Points on a hilly landscape, in no order, each with its height.
From any point a climber takes the steepest step (rise divided by distance) to one of its 5 nearest points. It stops when none of these is higher. Distance is the straight distance between rows; heights are no part of it.
<820> h=36.2: [-20 3 -7 8 -12 4 -20 -28 25 -49 32 -7 -2 -52 25 14 -36 -41 -19 0]
<423> h=42.8: [-5 -13 -18 -13 -6 8 18 -24 -49 27 -6 37 21 -17 -13 15 36 -9 3 -37]
<143> h=33.2: [-35 15 11 7 -10 -17 -21 -14 24 -33 11 -4 -17 -24 32 20 -57 -65 -2 -10]
<711> h=64.0: [-22 -21 35 11 14 16 9 2 -24 22 4 -3 1 -28 -7 -38 39 -8 13 -77]
<862> h=47.1: [27 -2 -38 -27 -18 -22 -11 -43 4 21 -14 35 11 15 17 49 31 6 38 -31]
<57> h=65.6: [-15 -26 18 28 30 -1 24 13 32 0 24 -55 -24 34 2 -48 30 15 34 -52]
<456> h=65.4: [8 14 47 -1 14 -20 11 51 16 16 -45 -33 -22 25 -14 -21 20 23 -11 -11]
<830> h=70.8: [17 7 -32 -9 -12 2 1 -32 -31 27 -7 14 16 0 1 29 37 5 12 -16]
<18> h=37.0: [24 -3 -9 -14 -33 -27 4 12 1 27 -42 -4 -10 25 -12 24 22 13 -3 -11]
<796> h=38.3: [10 15 -29 11 -9 2 -33 -17 9 -28 3 -4 27 27 6 30 -30 -17 20 5]
<898> h=19.2: [-4 -12 3 -43 -33 -58 33 -12 50 30 -7 8 -35 61 -13 31 25 14 9 -8]
<741> h=50.8: [0 3 -29 -4 -14 18 26 -25 -43 25 6 34 33 -25 -9 7 27 5 -11 2]
<174> h=69.5: [-18 -13 9 12 15 2 -28 50 1 -27 -14 -5 3 39 -9 15 -26 -18 18 62]
<675> h=26.4: [9 -36 11 -11 -6 -30 -44 10 45 -15 -12 10 19 72 25 7 -51 -40 34 -2]
<622> h=48.4: [-5 -15 9 4 12 27 27 -20 -36 36 19 29 29 -53 -5 -40 18 5 -23 -18]
<887> h=70.1: [15 13 -8 1 16 18 -10 35 -17 -14 -7 -2 5 16 -20 -3 -16 0 1 46]
<320> h=70.5: [-10 5 7 -2 34 13 20 23 -12 -31 35 5 -18 -34 5 -29 -41 25 -18 56]
<24> h=8.6: [27 -13 -8 -13 -17 -33 -44 -10 30 -16 -15 16 18 64 10 19 -34 -16 28 2]
<349> h=51.6: [4 -8 3 -2 17 22 30 -14 -28 21 27 17 18 -57 -9 -46 6 11 -45 9]
<469> h=30.6: [30 -6 -30 -19 -30 -21 -22 -13 9 26 -9 3 -3 32 -5 44 25 1 13 -9]
<778> h=68.4: [16 6 -24 -1 -9 9 -14 22 -15 1 -22 -4 15 6 -21 14 -4 -2 9 26]
<284> h=69.2: [6 1 19 -6 13 -17 16 21 -4 25 -34 -28 -14 8 -6 -23 25 12 -1 -38]
<770> h=66.7: [-6 26 34 2 50 7 -7 58 -20 -23 16 7 -15 6 -10 -34 -30 39 -5 49]
<363> h=60.2: [-18 6 -17 14 -4 11 -21 -9 19 -38 26 -19 7 -3 10 16 -31 -29 9 41]
<173> h=66.1: [-8 1 29 6 19 -39 36 27 34 25 -16 -38 -22 37 6 -29 23 16 -3 -43]
<159> h=58.1: [25 -27 9 -8 -15 -22 -38 37 27 -15 -20 -5 10 58 -6 17 -23 -9 20 31]
<250> h=65.1: [6 17 10 1 -2 7 9 15 -23 24 -33 -7 -11 -1 -12 -16 25 8 -4 -29]
<872> h=55.0: [6 -19 -11 5 -10 19 37 -28 -6 -25 33 -4 9 -50 6 -5 -10 17 -38 33]
<331> h=11.7: [-27 -18 20 5 10 -25 -17 7 39 -17 -14 -2 17 68 38 7 -67 -55 16 9]
<677> h=66.0: [3 8 -22 21 -4 11 -23 16 1 -22 4 -4 7 26 -5 14 -23 -8 15 38]
<278> h=62.2: [5 9 1 1 -1 12 17 -5 -47 35 -9 24 6 -24 -14 -8 30 -2 -15 -20]
<484> h=30.1: [8 -7 -17 -15 -13 -29 23 -9 -5 39 -22 8 -31 15 -8 24 37 15 14 -31]
<440> h=60.4: [5 10 -6 -1 -6 5 16 0 -34 33 -28 15 0 -1 -14 -3 35 -4 -2 -29]
<108> h=76.9: [26 -11 -16 -39 -41 -48 -13 -43 59 22 -17 24 -24 42 -3 46 29 -1 29 -15]
<253> h=65.3: [-2 -23 9 11 9 22 24 1 -9 -48 43 -6 -29 -56 14 -13 -22 25 -43 47]
<826> h=71.4: [-3 8 -4 3 17 17 15 18 -16 -27 29 3 -10 -19 -14 -13 -27 15 -15 58]
<212> h=70.7: [-3 11 -52 -10 -4 10 -6 -61 -18 6 1 29 44 -11 16 45 30 -2 16 -14]
<182> h=68.2: [-20 9 -15 22 -3 22 2 10 11 -46 36 -9 -14 -22 0 8 -31 -15 -3 55]
<576> h=23.4: [9 -10 -18 -27 -31 -46 15 -21 33 26 -12 6 -33 49 -3 34 33 19 21 -21]
<294> h=37.7: [-29 4 -7 18 -9 13 -15 -18 24 -45 35 -15 -19 -34 24 21 -35 -43 -7 18]
<353> h=12.9: [31 2 -17 -5 -25 -8 -31 -6 14 2 -26 9 25 49 2 20 0 0 13 9]
<110> h=70.6: [-10 9 13 7 21 11 -10 40 -10 -31 13 1 -13 18 -18 -1 -32 -1 -4 65]
<125> h=19.9: [13 -7 1 -36 -48 -46 -3 -9 50 16 -27 5 -9 61 -10 30 25 11 10 -6]
<388> h=64.1: [0 12 -33 5 -12 25 13 -25 -16 -7 25 5 21 -23 -4 10 6 -4 -17 39]
<829> h=46.9: [-15 -11 16 1 2 10 23 -15 -46 29 10 29 24 -45 -18 -17 27 -7 7 -57]
<59> h=41.0: [-27 3 1 19 -2 3 -27 -8 29 -43 20 -9 -11 0 28 21 -51 -55 0 16]
<90> h=69.3: [8 17 12 1 15 28 11 13 -35 19 -2 7 6 -27 -18 -35 12 10 -23 -5]
<216> h=43.8: [12 19 -41 4 -14 -9 -29 -46 9 -21 -3 8 32 7 15 42 -15 -6 29 0]
<493> h=75.6: [-7 -3 23 17 13 -8 25 17 4 20 -18 -45 -35 4 -1 -38 31 12 -1 -56]
<165> h=49.0: [2 -8 -31 -4 -10 11 9 -40 -41 25 -3 42 25 -12 3 39 36 -3 11 -20]
<553> h=68.6: [-10 9 48 8 27 -1 16 43 30 9 -25 -53 -20 27 9 -33 24 30 6 -28]
<220> h=73.4: [-9 17 -30 7 -9 -1 -5 -59 17 -32 27 6 37 -35 25 28 -11 -12 3 -7]
<218> h=69.4: [-10 22 25 3 37 4 -16 60 -20 -19 1 8 -11 13 -20 -22 -37 22 7 56]
<643> h=66.3: [6 7 21 -6 1 -25 14 32 8 23 -44 -25 -23 13 -10 -9 24 19 -2 -21]
<747> h=44.7: [26 -8 -34 -14 -30 -15 -6 -17 -6 29 -12 14 12 18 6 40 37 9 19 -26]
<414> h=64.6: [-34 -23 39 17 10 37 0 -1 -20 17 23 -1 0 -34 -26 -44 41 -6 -1 -70]
<134> h=8.0: [11 -16 0 4 -3 -23 -46 -7 28 -22 -10 5 35 60 10 21 -52 -34 26 13]
<52> h=38.8: [-16 -11 -10 4 -20 14 -8 -14 20 -42 43 -13 -21 -48 19 10 -23 -23 -25 27]
<225> h=17.7: [-11 12 -15 26 6 -20 -31 -3 28 -28 0 -4 12 25 26 18 -53 -44 24 3]
<377> h=68.3: [2 31 46 -3 38 20 -12 59 5 1 -34 -22 -15 9 -17 -34 10 31 -3 5]
<563> h=67.7: [16 25 3 -1 17 18 -1 23 -36 11 -16 2 -2 -11 -22 -24 6 16 -15 18]
<332> h=80.5: [-2 -6 17 0 0 -23 31 3 -5 30 -24 -18 -31 13 0 -17 36 4 4 -59]
<168> h=74.8: [1 26 36 -3 23 31 -5 25 -3 14 -16 -19 -12 -14 -12 -42 35 16 -7 -21]
<238> h=63.0: [-22 -13 36 7 11 38 9 -1 -27 30 18 18 5 -47 -16 -45 37 0 -7 -58]
<899> h=0.9: [32 -9 -21 -34 -26 -31 -50 -20 37 1 -21 18 20 54 13 28 -5 5 24 -4]
<734> h=61.2: [12 15 -39 3 -14 13 -7 -11 -12 1 -2 -6 31 6 -12 19 -1 3 5 24]
<67> h=73.5: [-1 -26 18 0 27 19 38 4 -7 -17 35 0 -23 -70 14 -27 -31 50 -41 33]
<514> h=64.9: [-6 7 17 6 11 13 14 2 -19 32 -11 -1 -17 -28 -9 -30 39 -1 -5 -50]
<606> h=68.8: [4 24 -12 14 1 27 3 1 -24 0 3 3 7 -10 -16 -1 -1 3 -10 40]
<593> h=61.0: [10 -50 31 7 24 19 41 -10 -6 -11 36 -7 -18 -67 24 -30 -36 59 -42 28]
<258> h=56.8: [0 -3 -24 6 -2 11 23 -22 -37 15 20 13 25 -46 0 -19 18 9 -36 24]
<76> h=54.1: [-5 9 -37 7 -10 11 0 -48 6 -22 37 7 32 -30 7 23 -9 1 -21 20]
<415> h=75.3: [-23 12 -13 -3 -18 -8 -18 -37 25 -44 21 -3 17 -53 22 18 -46 -38 -8 -16]
<398> h=69.0: [13 16 27 -5 8 6 -15 60 -3 -3 -33 -5 -6 26 -14 -15 -7 17 5 41]
<170> h=65.2: [4 24 28 -1 44 25 -11 24 -20 6 16 11 1 -28 -9 -51 -7 27 -26 27]
<869> h=50.0: [16 0 -32 -10 -18 -3 -6 -4 -17 29 -19 9 1 17 -8 29 22 12 4 -5]
<11> h=20.7: [-26 2 13 14 14 -1 -28 2 24 -30 -8 -24 2 33 34 10 -55 -53 19 2]
<292> h=44.3: [-4 -6 19 -13 -20 -66 55 11 27 36 -15 -16 -34 43 -5 -10 18 13 2 -26]
<500> h=68.9: [-12 -1 32 19 16 26 2 16 -12 24 -5 -13 -19 -27 -8 -44 25 -7 -1 -58]
<529> h=58.4: [-5 -25 -3 4 -1 24 10 -14 10 -42 47 -3 -18 -55 10 1 -26 9 -27 38]

Call two points neighbours if one is among the 5 nearest of the other. Go from one point of each pair to the other, from neighbour to neighbour, staying as high as possible. Name the lowest point that can't be avoided.
<67> and <826> -> <320>
<826> and <332> -> <377>
<415> and <830> -> <212>

Where does a climber stop that starts at each point below?
<388> -> <826>
<829> -> <168>
<677> -> <826>
<778> -> <826>
<59> -> <826>
